Each row is a point on a landscape with many peaks, with its height.
A climber steps from a point to the highest of its 2 nearest points, and stops where none of them is higher. Distance is the straight distance between rows; heights are no part of it.
Kop: -6 -20 1 -32 -43 3 34 7 -29 19 18 17 24 14 -13 21 32 23 -20 -9 1 38 -22 5 -36 51 17 8 0 12 -16 11 50 -2 0 -25 5 26 -31 13 -16 2 -3 35  height 3.8
gode: -35 -15 -7 4 -8 -36 -2 6 -11 -15 -27 -13 -3 -27 -53 -3 11 6 36 14 -10 -44 -54 2 32 -24 -26 -37 12 -8 -9 7 -62 4 32 41 -2 -3 -7 18 12 25 -2 46  height 37.2
Sasom: -28 -48 2 13 -19 -27 11 11 -25 24 12 -6 8 8 -53 -5 -15 19 9 17 16 -13 -15 24 37 8 -2 -6 30 20 -44 26 -9 2 10 -24 28 -10 -14 -18 6 -14 -9 58  height 45.3
Pigu: -12 5 11 38 -11 -25 3 22 -18 8 -7 -30 -26 7 -10 -53 -34 -24 23 34 41 -2 -20 -1 40 -43 -12 0 -3 -15 -21 -16 -31 -17 9 28 20 19 8 27 0 -20 -41 58  height 55.6
narat: 0 7 5 9 19 -25 -2 6 -24 -15 -24 -56 -14 -10 -19 -23 16 -58 19 58 9 -48 -21 -13 24 -36 -12 -25 3 -32 6 -9 -52 -7 -20 38 7 -17 15 25 2 21 -11 31  height 20.7
Lub: 38 22 -22 -16 2 -10 5 1 36 -31 -48 16 15 -15 8 -18 16 -18 0 -18 -25 4 -12 -9 -19 2 -9 2 -19 -17 7 -9 -26 -7 -7 46 -35 -21 30 28 -2 -12 25 3  height 74.8
vasol: -31 -29 -9 -9 -15 -39 9 12 -29 9 0 -12 21 -20 -74 -3 16 24 22 24 10 -22 -40 12 22 -8 -4 -21 30 -2 -16 8 -47 12 18 6 29 3 -26 26 10 22 -14 73  height 40.8
buku: -15 -12 6 44 5 18 -9 -38 45 -10 27 30 -27 14 22 26 -17 6 -15 -12 -12 -19 21 -12 7 15 4 9 5 -5 25 13 6 27 15 5 -27 -12 46 -17 5 -24 -28 -33  height 40.0
Kefeb: 46 10 -26 4 18 22 4 36 28 -3 5 18 18 15 18 -32 -22 44 -22 20 -19 14 -6 3 15 -34 -14 -7 -25 23 15 -28 -23 1 13 9 -17 -44 30 15 -5 -13 13 20  height 75.1
Valo: -54 2 50 2 -34 -19 9 -13 -14 -10 36 13 -23 -18 29 24 -13 4 -3 16 29 -1 2 -7 1 29 44 28 13 18 -3 1 44 -11 26 -32 5 27 -17 12 12 -35 -51 -1  height 63.2
lodaz: 1 -16 -1 6 -12 6 -33 14 32 -10 17 45 20 24 -11 -10 -11 6 12 10 0 41 19 29 38 -25 -3 6 -49 15 6 -25 18 -2 -23 -3 35 50 2 -36 -5 21 -1 9  height 9.7
firis: -59 -6 5 -6 -33 -44 8 -18 -52 -3 -6 -24 3 -12 8 17 -23 -26 17 -20 18 12 11 0 -10 11 -2 -3 -32 23 -32 35 39 3 23 -37 34 15 -66 -33 13 0 18 -37  height 56.8
rer: -39 -22 15 24 -2 -11 -5 -49 -1 5 32 -24 -29 9 2 44 4 0 -13 10 6 -25 -15 21 0 49 14 -12 45 6 -5 39 2 20 17 -31 -23 -23 24 -5 -6 -34 -57 -4  height 61.1
mubus: 8 0 0 16 -5 -35 -22 -6 3 19 -20 3 -5 0 -27 -7 22 -26 53 -21 7 -13 14 15 31 -10 -49 7 31 0 -17 9 -32 16 -5 18 19 6 1 -47 6 30 11 -8  height 56.2
zefe: 31 35 7 -2 13 -19 10 -15 -19 -54 -57 32 -8 -42 -6 -11 30 -24 24 -15 1 -14 23 -15 16 -17 8 15 -27 10 18 7 8 -7 -15 26 -2 7 40 -21 2 -23 18 -34  height 36.9
bino: -21 2 40 15 -22 19 2 -46 -24 -2 13 -21 -24 7 15 49 26 -2 -40 13 -2 19 -19 7 -11 48 22 -7 29 12 6 27 39 9 10 -25 -22 18 9 6 -20 -11 -50 -19  height 65.0
Sigus: 0 -23 -13 12 -24 -34 -7 24 14 2 -10 1 -22 14 7 -49 -11 -16 31 10 32 -3 -31 -13 22 -59 -23 -10 6 -2 -17 -15 -45 -11 19 22 -13 -3 10 14 26 8 -30 80  height 60.1
Nin: -1 57 7 -27 17 0 5 22 -1 -11 7 -12 0 -9 7 -21 -18 -9 -2 9 3 49 -1 -5 -1 -29 2 22 -59 20 11 -30 33 -22 -30 -1 34 19 -25 -14 -11 5 30 -33  height 18.8
nor: 2 17 -1 -20 -11 34 40 3 -17 -3 22 -15 16 13 9 23 46 0 -34 -11 -36 31 -24 -25 -35 30 5 -3 -18 -15 18 5 27 18 -15 25 -15 31 11 16 -36 8 2 -19  height 56.7
biloz: -11 -36 -61 13 28 -9 26 16 1 26 4 -19 15 7 -37 -16 -5 24 19 -4 7 -44 -16 -16 14 -26 -33 -27 34 -23 -25 -1 -49 28 19 31 12 -28 -2 22 -2 7 8 45  height 38.7
Lef: 4 18 30 -2 -5 -2 -22 7 11 2 -1 18 -10 -11 39 -26 -25 -41 46 -45 47 -2 21 -13 -1 6 14 28 30 -1 -33 -9 18 -39 4 -41 12 12 -28 -21 4 -29 5 4  height 27.7
luz: 34 31 -2 -6 26 18 14 -3 13 2 -12 2 2 -18 31 -15 4 -3 36 -57 -10 -30 -18 -8 -36 15 5 22 42 -10 -2 -5 -9 -14 -16 9 -36 -52 5 37 9 -12 32 -37  height 70.0
zet: -16 -16 30 11 -25 19 2 -27 -18 -10 15 6 -19 -1 15 41 13 16 -41 -1 -17 17 8 -15 -20 25 15 -6 -27 4 26 31 54 11 16 -20 -15 20 -4 -12 -2 0 -8 -35  height 61.6
Gima: 7 -47 -55 35 25 46 1 -5 11 53 29 -2 -7 33 -21 8 -41 47 -18 -13 -7 -11 -2 11 -11 -29 3 -16 22 -1 -3 4 -23 24 22 -9 -13 -38 15 -5 13 -4 -15 22  height 43.8
kuve: -53 33 35 27 15 8 -15 -37 7 19 49 -16 -23 11 -24 12 2 3 -5 11 -1 -14 -26 18 2 3 -11 -2 11 16 21 11 -29 28 11 7 15 24 13 -6 -4 -10 -41 -17  height 36.1
kuv: 73 -17 -43 6 20 -2 -9 24 43 10 -33 -22 19 1 3 -11 -29 6 16 -17 -27 -18 17 25 -17 -22 6 -4 1 -4 -4 -22 -40 -13 -39 6 -27 -56 -8 1 22 52 35 -1  height 32.4
ponut: -23 -20 -44 11 0 -25 20 -18 2 9 34 -5 0 -17 -12 35 21 28 -16 -16 7 -8 20 -30 -10 19 -41 11 5 -8 3 35 13 46 37 -19 6 -10 -4 -36 -18 -12 24 -23  height 72.5
Neraf: 16 3 -1 -17 -5 37 4 22 10 -17 3 40 23 33 31 8 23 9 -27 27 -27 36 22 19 1 24 -6 5 -49 0 -8 -30 33 -13 -32 30 -1 47 23 -8 -10 16 0 -7  height 34.2
vomo: 18 -29 -33 17 24 35 -22 -5 -11 28 -5 -34 -17 31 -29 -17 -14 8 -33 25 5 16 -7 7 6 -47 -9 -32 -4 -1 17 -11 -18 12 3 -3 -8 -24 22 9 6 19 -33 14  height 46.6
sirig: -4 -15 18 -1 -16 -3 -3 10 -7 5 3 14 6 -15 -9 -10 -7 26 4 -11 -4 13 23 -4 19 -7 6 12 -13 10 16 0 22 -7 22 -20 1 5 -8 -8 9 -15 24 -2  height 54.8
Tedif: 38 28 3 1 30 38 1 -8 5 9 -8 9 -12 49 73 -16 -7 7 -20 49 5 15 5 61 16 -27 -14 -7 -5 22 -28 -45 3 -32 -16 13 -17 -8 23 34 17 13 -33 15  height 23.3
fasus: 24 -19 -18 44 12 22 11 -19 26 20 15 8 -11 7 12 1 -31 29 2 -24 -31 -14 14 2 3 -13 5 2 9 -9 17 -2 -19 15 19 10 -42 -37 48 -9 10 -21 -1 -6  height 41.7
netu: 3 -3 23 -20 9 50 -18 -3 12 32 17 5 -3 12 5 14 -12 38 -9 -14 -34 -9 -18 24 -25 23 25 -4 40 3 1 7 -9 -5 -4 -19 -24 -36 -18 30 13 -1 26 -17  height 31.9
Peri: 45 -5 2 -27 12 15 -4 22 3 -28 -27 -6 -3 12 22 -10 1 -16 -34 65 -15 15 -5 5 16 -27 13 -19 -27 11 10 -40 -3 -25 -29 7 -13 -25 8 32 0 30 -16 42  height 61.3
sidit: 12 -31 -23 37 -18 -33 2 -4 14 28 -47 -6 -7 6 2 -28 -28 -23 20 -11 29 -8 12 3 19 -24 -17 -12 20 -5 -36 -1 -22 -2 31 -7 -15 -18 21 -12 4 -16 -5 55  height 64.3
zusa: -32 -38 4 -8 -6 9 -4 -7 -4 28 38 1 5 14 -25 26 -20 38 -24 15 5 -13 0 10 7 26 7 -3 26 20 -22 31 8 12 19 -41 19 -11 -25 -27 5 -22 -6 11  height 49.5
konik: 42 -27 -38 -28 0 15 -39 5 13 -17 -13 -7 2 1 -41 15 25 8 -32 11 -31 3 -25 5 -13 -39 -13 -28 -6 -15 37 8 -57 13 -8 13 -14 -12 -3 10 6 64 -15 25  height 56.0
tuvi: 41 -22 -50 -6 4 21 -2 23 26 1 -9 9 23 6 -5 -12 3 21 -23 0 -20 29 13 -16 -22 -7 -11 -3 -18 -33 13 -16 -19 12 0 12 -20 -15 22 17 -10 3 15 15  height 77.5
nid: 4 -3 -47 10 15 -12 0 32 4 21 -33 0 25 -10 0 -37 -20 -9 39 12 10 -36 9 -10 27 -28 -41 -25 33 -25 -36 -32 -44 9 13 32 22 -26 -18 -5 -5 23 38 12  height 36.4
ronag: -20 -28 -37 30 26 9 4 7 4 37 28 -2 -15 -6 -24 2 -30 61 11 -22 3 -40 2 -14 23 -21 -21 -13 38 -9 -19 20 -20 31 50 -8 6 -31 -7 -15 0 -16 27 14  height 41.2
sig: -23 -40 -41 -29 6 -8 18 18 -47 12 -2 -65 42 6 -52 16 11 5 -23 13 18 -12 1 -3 -11 21 -16 -25 14 -11 -25 24 2 13 -4 -26 37 -2 -38 5 -11 11 -6 14  height 47.1
fug: 53 28 -13 -1 17 -6 -36 22 37 -15 -15 3 -6 4 -1 -15 -4 5 4 -19 -21 34 4 13 -2 -7 -13 23 -21 -1 15 9 7 -7 -42 5 -5 -15 2 -28 0 19 47 -39  height 51.2
koz: -13 -8 -20 -33 -18 -33 1 30 -6 -5 6 25 40 -16 -57 2 19 20 22 1 -7 31 3 -10 1 -11 -1 11 -16 8 15 -18 -14 14 9 -7 39 38 -21 -13 2 33 5 31  height 14.8
rufim: -20 18 -1 -2 -8 -30 10 12 -65 -6 -31 2 22 -34 17 -5 2 -37 46 15 18 -10 28 -20 13 10 -30 -13 -6 -3 -16 -22 4 -2 4 30 31 17 -24 -27 -11 3 31 -40  height 31.8
kek: 60 42 8 -8 6 -39 -24 22 35 -53 -33 34 -9 -19 38 -28 8 -14 34 -13 11 13 1 22 34 -32 -4 24 -35 32 19 -27 -1 -19 -35 20 8 10 25 -17 4 5 3 27  height 60.4
bol: -30 36 35 17 14 -6 12 -50 -30 -2 17 -62 1 -4 -5 12 38 -24 -4 -14 0 -11 -39 21 -8 21 -4 -8 40 2 21 15 -26 34 -1 1 -4 20 30 16 -25 -22 -39 5  height 39.9
larek: -28 -19 -30 -2 18 -18 3 8 -47 27 -3 -52 6 -24 -26 9 -6 20 11 8 25 -24 20 -10 11 5 -38 -22 25 -19 -25 11 1 21 23 -8 30 -14 -49 -13 -11 9 40 -15  height 50.3
busa: -8 1 12 -5 -17 -11 -16 20 37 -24 43 56 34 18 25 19 0 9 16 -18 -2 25 24 4 6 26 11 42 -34 6 11 -10 49 -2 -26 3 24 57 -12 -38 12 13 12 -14  height 7.4
fodu: 54 29 4 4 14 14 -1 -3 4 -66 -43 46 -20 -21 23 -25 16 -24 18 -53 8 -13 24 -13 4 1 9 26 -34 1 -14 -5 34 -30 -33 6 -7 19 38 -15 4 -29 -2 -27  height 38.3
fota: -30 5 -25 -11 -10 -35 0 13 -15 10 -52 17 34 -34 -22 -17 0 -16 42 20 16 -21 8 -12 17 18 -44 -22 18 -10 -35 -25 -33 7 17 32 37 3 -33 -6 -15 11 32 4  height 34.1
Sogo: 39 14 -9 9 12 -25 -19 22 21 -15 -22 11 -4 -2 18 -39 1 -26 43 -12 13 -8 14 5 36 -37 -32 12 -3 7 -4 -19 -29 -13 -14 30 1 -14 24 -32 12 6 22 6  height 58.5
Nam: -27 -4 -4 49 -5 -20 -16 -20 10 36 -6 -4 -29 2 -13 -26 -38 -15 17 -12 46 -6 6 2 17 -21 -36 3 16 5 -28 24 -6 4 39 -25 16 -8 0 -29 0 -26 3 6  height 59.7
dum: -15 8 2 7 12 -25 -10 11 -38 13 -13 -56 -1 -21 -40 -35 -1 -25 15 40 29 -7 -9 -2 17 -29 -24 -13 7 -31 -3 -11 -32 -4 -13 1 36 -5 -33 29 -2 18 10 6  height 18.1
vufi: -36 -25 5 -29 -9 -20 7 11 -44 17 31 -44 6 -6 4 27 -1 1 10 -16 6 -10 11 -21 -10 22 -9 -1 4 -2 -22 24 27 2 15 -34 30 5 -64 -30 7 9 23 -25  height 53.2
limam: 28 -3 14 3 -5 23 -10 -2 25 -22 -22 32 -3 12 28 -2 -15 -34 14 -62 6 -8 40 2 -7 39 19 20 -11 -5 -29 -1 43 -33 -38 -9 -13 30 24 -16 3 -20 -12 -13  height 40.1
logu: 33 20 30 -24 14 21 1 -3 -9 -4 -37 -45 3 -6 -30 -2 27 -19 -6 -17 -34 -19 -24 19 -14 5 14 -23 6 7 21 7 -2 -19 -45 8 -12 -25 2 30 -2 26 19 -36  height 29.0
rup: -18 4 31 -4 -20 -12 8 -12 -17 30 21 -15 3 16 7 -29 2 12 19 9 29 -12 -39 34 1 -15 1 7 50 6 -1 -6 -30 3 -11 19 1 7 6 62 32 -24 -34 53  height 33.4
loked: 9 -9 -49 -11 1 10 11 11 21 15 8 9 16 3 -18 8 4 32 -21 -34 -10 22 9 -28 -43 28 -21 17 -2 -26 -5 23 11 30 6 -6 1 2 -15 -10 -19 -3 36 -14  height 74.9
Duti: 28 -26 -7 22 -6 35 -3 -19 19 47 1 10 -2 40 35 1 -30 1 -9 -13 7 15 19 26 -27 19 27 12 35 -9 -19 -16 14 -11 -8 -20 -34 -4 11 10 11 -14 -24 40  height 26.3
mamo: 42 59 34 -22 10 11 18 -11 -17 -23 -20 12 -38 1 20 2 42 -6 -20 28 -17 26 -19 25 0 -18 25 8 -17 40 38 -25 22 -15 -40 10 -7 14 15 29 -17 11 -12 5  height 64.0
Kur: -5 -36 15 13 -15 -8 -25 -16 41 25 35 46 -17 12 -1 25 -18 28 0 -21 -4 -25 10 7 -3 25 11 15 45 4 -10 30 -6 17 17 -35 -7 -27 -3 -33 14 -7 -3 14  height 46.3
buv: -17 -18 47 3 -29 6 -25 -13 38 -29 3 55 -37 3 39 33 -16 -4 -25 -11 13 2 16 -24 -13 34 48 -3 -24 4 13 17 51 -18 8 -29 -12 25 -13 -4 3 13 -26 -53  height 57.2
dipe: -28 12 38 11 5 -22 -24 -6 -10 0 15 1 -11 -14 -18 4 -4 -26 48 -14 10 -24 21 8 33 4 -21 18 16 2 -11 12 -9 -4 -7 -10 35 11 -18 -46 9 7 10 -41  height 53.6
Mevun: 17 -2 20 2 -2 -15 2 3 -21 -37 -47 3 -23 -20 -2 -13 2 -28 -4 29 6 0 32 -13 45 -46 14 -13 -45 7 27 6 17 -10 -7 -3 0 0 30 -28 -7 -17 21 -9  height 35.0
panon: -22 16 -19 -12 -15 -37 23 -20 16 -14 -40 -6 29 -23 -39 3 32 -23 -4 2 -7 6 -20 -12 -15 12 -25 -9 -6 -8 -7 3 -36 17 21 24 4 21 4 18 -25 -4 1 29  height 49.7
Zut: -24 7 3 7 -27 -51 30 -25 -30 -10 -34 -10 5 -32 -28 4 29 -17 3 6 20 20 6 -17 5 7 -7 -1 -19 6 3 10 10 13 33 -2 6 26 11 2 -15 -15 -6 13  height 46.4
diper: 23 3 -50 7 26 -1 22 21 21 28 -31 -9 43 -11 13 -25 -15 -7 22 -19 -3 -27 28 -22 -13 -6 -15 3 36 -31 -30 -23 -20 -1 10 12 -1 -33 -9 5 -7 -4 52 -3  height 34.8
kunuz: 58 32 19 -29 9 -8 0 19 19 -48 -43 24 -14 -7 38 -16 -3 -8 -12 13 -13 14 -3 20 15 -10 9 8 -34 37 11 -34 9 -37 -46 13 -13 -10 15 19 -11 10 -4 32  height 62.1
ran: 2 12 2 -16 0 0 7 30 -31 -12 -39 -3 26 -19 35 -16 -15 -33 38 -33 4 -5 34 -20 11 8 -12 -3 -21 -6 -29 -7 23 -28 -10 11 10 -4 -17 -30 -1 -7 48 -54  height 30.1
vame: -8 -20 18 -2 -17 -17 0 -16 -22 20 17 -28 17 8 -37 -3 45 17 9 7 2 -1 -45 30 1 -7 -4 -15 44 11 18 3 -45 30 0 4 8 9 -1 36 9 26 -34 54  height 36.8
dek: 0 -3 14 -18 25 21 7 2 -21 -9 -16 -53 27 7 -30 17 32 -13 -29 20 -45 -20 -5 9 6 12 9 -34 -1 2 24 -1 -15 9 -24 25 -7 -5 26 17 -12 15 2 -12  height 26.9
vul: -13 -29 0 -26 -36 -7 4 12 8 5 51 55 20 24 25 32 5 26 -14 -17 -1 18 8 -9 -29 50 18 22 -18 10 -17 17 54 8 -9 -23 17 27 -39 -31 -2 0 5 14  height 5.5
biti: -63 -10 -15 3 4 -44 14 -10 -7 9 36 2 -11 -25 -7 35 -16 39 -2 8 33 -49 -8 -5 3 32 -4 -6 31 10 -41 44 -6 17 43 -30 18 -29 -36 -28 -4 -42 24 6  height 53.7
nuvem: -41 5 -11 27 -15 -50 -1 -33 21 -17 7 32 -11 -24 11 32 2 -2 -2 -19 31 -10 12 -33 -8 24 -29 15 -14 5 6 45 23 28 37 -23 12 6 -26 -45 -1 0 18 -59  height 69.4
genar: 13 12 -7 -18 -11 -9 45 0 -21 -19 -15 -21 2 0 19 11 44 -43 -16 -15 -12 11 14 -44 -16 17 -1 6 -27 -20 14 5 35 10 -17 33 -10 22 26 -11 -22 -7 15 -10  height 58.6
Piten: -54 12 33 -10 -6 -26 -3 -16 -1 -21 12 19 7 -14 -12 31 -1 -36 36 -30 15 -32 16 -7 1 47 5 24 -2 17 -28 27 11 -6 -5 -12 32 32 -22 -46 7 -5 -9 -52  height 50.6
Tosov: 0 -42 -25 -2 10 16 0 33 -49 9 20 -40 -1 2 -20 -15 -2 11 -18 35 24 15 11 -30 25 -30 -11 -14 -11 -14 17 -7 6 0 9 -10 16 -13 -2 0 -4 2 -17 23  height 49.3
kisok: 19 2 4 46 -2 52 0 -32 32 -6 0 45 -27 20 46 15 -17 9 -36 7 -27 22 28 19 -18 16 7 1 -21 -12 11 1 25 9 -9 2 -43 1 50 1 -9 -14 -16 -30  height 37.9
sizor: -5 -5 -9 -33 -21 -1 18 -6 12 -7 -32 -1 40 -15 -49 14 24 16 -24 -18 -41 13 -29 7 -34 29 5 -23 -5 -10 2 8 -29 20 8 14 -8 20 -3 40 -21 1 14 12  height 53.8
monu: -2 26 16 15 10 34 3 29 30 7 44 38 0 16 37 -26 -36 33 -8 21 -1 1 4 10 29 -23 -2 9 -8 32 5 -28 -2 -11 26 0 1 -11 19 5 3 -34 -4 6  height 71.8
gof: 0 -10 38 0 -28 6 -27 21 26 -17 28 40 -15 -6 54 4 -25 15 3 -18 14 10 29 -21 1 9 37 14 -15 8 13 2 51 -31 19 -42 -8 13 -27 -20 3 -8 7 -23  height 53.5
meto: 34 -3 -16 11 5 56 12 -18 3 -5 6 42 10 30 24 18 27 21 -31 22 -44 40 11 31 -23 20 -10 -9 -13 -24 1 -9 2 23 -14 26 -34 17 39 13 -24 10 -17 -15  height 36.0
vanob: 53 -2 -50 15 26 18 8 48 39 19 6 -6 32 5 16 -11 -37 25 13 -28 -21 -11 33 -2 -14 -15 1 18 16 -21 -10 -15 -13 -4 -6 -14 -10 -39 -11 -34 3 10 50 -2  height 33.6
dof: 24 2 13 15 -4 42 -7 -32 11 23 5 27 -30 44 66 6 10 4 -19 21 10 20 13 51 0 1 3 8 28 -9 -20 -25 23 -22 -4 -1 -26 26 20 27 10 4 -45 16  height 24.5
pava: -45 28 50 -23 -3 -2 -14 14 -8 8 19 -11 -14 -23 10 -5 -35 -20 28 -13 31 -7 -6 -17 -4 17 36 19 19 0 -27 -3 10 -40 10 -30 18 4 -52 2 4 -19 3 -36  height 24.4
movu: -37 6 37 9 -1 30 8 9 -8 -1 38 12 0 7 44 4 -21 13 -10 39 10 -10 16 1 25 14 21 14 7 8 -6 -22 19 -19 25 1 0 13 12 14 6 -46 -30 0  height 67.7
Dil: -12 -27 -34 22 40 -8 9 9 -12 -5 -4 -68 -7 9 -27 -11 0 -16 8 48 -19 -62 -40 -11 19 -46 -2 -49 -2 -28 6 -6 -57 3 -17 46 -12 -38 24 31 14 38 -22 40  height 22.7
sol: -3 21 16 -3 -8 8 32 -15 -19 -21 -14 -2 -20 -22 32 0 12 -23 -7 -34 12 5 9 -41 -10 18 13 18 -14 -5 5 1 51 -15 5 14 -18 15 22 16 -12 -47 2 -21  height 60.3
Pafu: -27 22 15 4 -33 -33 18 -23 -38 -14 -15 5 -16 -29 4 15 2 -22 17 -42 14 26 5 -30 -21 -3 12 10 -45 15 9 23 64 -5 25 -24 8 40 -28 -22 4 17 23 -42  height 60.9
toti: 32 -26 0 -23 -12 35 -19 10 2 17 -24 3 23 31 3 -12 5 10 -14 35 -13 11 -9 40 1 -4 21 -27 13 1 -10 -28 -16 -19 -13 3 -21 -13 -2 45 19 25 -17 41  height 64.4
lolo: -25 51 29 12 9 -34 27 -29 -51 -15 -13 -35 -12 -34 -27 -2 36 -31 10 19 16 5 -18 -2 -1 -8 10 3 2 -4 30 -7 -14 14 5 16 9 35 23 24 -17 -15 -13 15  height 43.3
bezu: 11 5 12 1 15 8 -3 1 -14 -21 -15 8 -21 -4 -32 -2 18 14 -26 44 -29 2 -11 10 33 -45 8 -28 -37 28 43 2 -12 12 -1 28 -5 -5 44 -16 -5 4 6 2  height 32.8
kog: 10 17 38 -2 -8 1 -13 -6 -6 14 -5 -5 -14 1 20 -27 -10 -15 23 -25 37 -7 -5 22 -2 -4 19 28 49 7 -10 -9 0 -23 -7 -16 -5 6 -1 33 30 -36 -26 32  height 30.5
Vosiv: 65 -5 -14 -4 26 19 4 10 19 13 -31 -35 2 10 7 -15 -9 -14 -11 -8 -30 1 0 16 -39 1 23 -11 -6 -2 4 -13 1 -25 -61 -1 -29 -52 -5 33 7 51 19 -14  height 31.1
gis: -30 -8 -9 -6 -1 12 11 6 -45 14 48 -33 0 1 2 4 6 16 -33 26 23 28 -1 -31 -11 0 -5 13 -5 -7 13 3 25 12 21 -21 21 12 -18 12 -5 -28 -27 2  height 52.0
puna: -23 -24 3 5 6 -2 -10 13 -18 -12 -15 -17 -10 -9 -67 -4 5 28 1 28 -25 -12 -28 5 40 -44 -7 -48 -21 13 22 0 -40 3 23 26 8 -2 15 2 1 19 -3 21  height 33.8
mugam: 16 -26 -3 -4 -1 59 -10 -6 -2 19 27 42 17 19 1 34 14 58 -23 12 -42 24 3 23 -25 33 -3 -8 13 -16 5 9 2 18 2 -11 -25 -3 3 5 -7 12 0 -22  height 34.3
telo: 0 -19 1 -24 -20 8 -1 0 13 22 -26 16 32 6 -25 -22 -15 15 -4 -6 -10 6 -8 16 -2 3 11 -8 18 7 -10 -3 -21 -2 7 4 4 5 -6 30 11 -23 9 44  height 59.5
dumi: 20 -26 -26 -40 7 51 -25 8 1 -20 -18 3 41 12 -33 15 23 13 -41 48 -29 -1 -34 18 -13 -12 2 -42 1 -11 12 -10 -44 -7 -2 6 -3 -9 -5 47 -3 51 -26 23  height 59.6
vagu: 40 24 6 -8 -5 15 7 9 18 -11 -35 35 14 -12 15 -31 -8 5 19 -55 -21 -2 1 5 -22 20 13 17 4 -1 -4 -6 -8 -18 -12 17 -30 -17 22 34 -2 -41 28 -8  height 72.3
mepo: -75 5 21 1 -19 -59 16 -12 -19 -6 50 -16 -11 -14 0 33 -13 0 -11 25 42 -16 -9 -2 -8 41 19 14 -1 19 -23 35 10 -1 29 -38 19 7 -31 -15 -2 -35 -29 -10  height 58.4
nuniz: -45 48 39 -14 17 11 -16 7 -5 7 35 -10 -9 -13 -19 -1 -31 4 5 20 6 21 -6 5 -7 -13 17 16 -19 18 11 -20 -1 -24 2 -22 29 13 -32 -3 6 -4 13 -42  height 21.1
doka: -2 7 -5 8 31 39 -28 -7 31 34 55 -16 -27 36 24 0 -23 -9 -32 22 12 10 7 -11 -10 -11 0 13 15 -12 4 -21 -7 1 1 -13 -7 -15 2 -3 5 -3 -35 -14  height 31.4
Guv: 28 29 26 -7 15 31 26 -8 -13 -21 17 2 -31 0 52 10 20 -5 -21 8 -22 15 3 -11 -12 12 21 14 -3 2 27 -20 40 -19 -19 7 -34 -16 27 24 -10 -15 -1 -20  height 62.2
Zemu: 3 -25 -27 7 8 12 22 -14 26 43 25 -13 4 11 21 23 -25 -4 -13 -26 0 -1 5 -24 -41 38 32 19 40 -22 -24 1 16 5 9 -31 -28 -36 -14 -5 -4 -23 -3 9  height 28.1
pidir: -14 -4 2 29 -4 -13 -14 -55 19 34 6 -21 -38 17 7 6 -20 -11 10 -33 24 -21 -8 13 -10 -6 -10 4 41 6 -9 33 -23 20 17 -21 -26 -26 24 -1 24 -28 -32 2  height 57.3
dasef: -60 8 12 6 -30 -54 -1 -27 16 -30 24 32 -6 -5 13 34 -16 -12 3 -25 23 10 5 -28 -28 9 18 20 -49 13 19 32 48 17 19 -37 26 34 -52 -37 8 29 -2 -61  height 65.1
nez: 19 -37 -18 -12 -26 7 -24 11 19 -3 2 56 23 19 -34 7 22 22 -10 16 -7 36 0 18 16 -6 -7 -9 -28 11 8 -7 -8 12 -1 0 13 45 6 -10 -6 34 -30 51  height 12.2
mal: 31 44 17 -4 7 0 5 13 6 -66 4 36 -25 -7 33 18 7 -4 -3 -12 -21 11 -3 -9 -1 10 24 32 -52 22 46 38 62 -8 -44 16 -3 6 8 -43 0 11 38 -65  height 27.3
fuzi: 51 13 -20 -28 8 -13 -39 14 27 -26 -39 -7 -6 1 -31 -6 20 -7 -22 10 -28 27 -12 9 -4 -40 -10 -6 -25 -4 36 6 -34 6 -31 13 -2 -7 -6 -22 -5 53 26 0  height 53.4
bet: -6 -20 -23 3 13 -8 -17 17 -7 35 -10 -59 21 1 -23 -57 -21 -4 2 34 23 -27 -21 16 -3 -41 2 -23 36 -25 -10 3 -35 -4 -17 -4 21 -32 -25 63 23 24 -4 21  height 14.7
Sagid: -3 10 -14 -15 23 34 10 -7 -31 6 46 -27 7 5 -4 17 45 20 -42 14 -11 30 -15 -25 -19 -1 -9 -8 8 -15 47 -5 7 29 6 2 -3 3 9 22 -29 -6 -16 -17  height 54.5
sotet: -5 22 9 -27 -5 -31 6 35 -8 -12 3 -2 20 -14 -12 -31 3 -11 33 14 13 46 7 -3 15 -35 8 19 -35 2 5 -53 -1 -20 -14 -10 36 33 -19 1 -7 15 16 24  height 17.0
Ziza: -2 21 40 11 21 26 -30 -26 4 18 42 -8 -44 26 22 9 9 6 -15 30 -2 0 -14 22 8 -23 -2 -1 15 19 29 -5 -16 1 -4 2 -11 -6 16 -2 16 10 -33 -20  height 33.3
gaz: -10 11 -13 17 30 8 14 8 24 29 32 -27 -4 4 40 -3 -22 -27 4 -8 13 -17 25 -40 -14 6 2 27 22 -29 -11 -17 -3 -6 14 -5 -18 -32 8 -7 0 -32 1 -7  height 29.6
dat: -3 -26 -45 -10 28 7 14 -8 16 -8 -22 -52 35 -3 -30 1 6 -21 -18 25 -30 -37 -9 -17 -2 -12 -2 -41 1 -35 7 -13 -42 13 -3 30 -13 -33 19 34 1 16 -7 22  height 24.7
Faka: 5 16 35 1 -28 28 -14 -25 32 -4 -16 52 -9 17 -6 0 -6 -2 -2 -37 -11 13 6 39 -19 40 14 12 -12 19 -3 5 20 -13 -25 4 -7 49 13 12 6 -10 -15 -15  height 43.2
kiga: -11 21 18 -8 -20 -1 1 -11 18 -14 -5 23 10 -7 -27 23 16 -7 9 -50 -21 4 -4 0 -21 42 5 25 -15 8 -2 35 22 3 -11 7 7 41 -6 -24 -6 6 20 -39  height 47.2
teve: 20 26 6 -13 0 -2 -2 21 -24 -45 -20 16 -15 -27 48 9 7 -28 23 -46 0 -4 14 -39 -4 10 5 17 -35 -2 4 20 56 -23 -12 13 -11 -2 -9 -44 5 0 44 -80  height 28.7

For each start below, name the point where the climber stops.
vomo -> mamo
dof -> toti
bol -> toti
busa -> vasol
Dil -> nid
sig -> tuvi
fodu -> kunuz
larek -> tuvi
biti -> tuvi
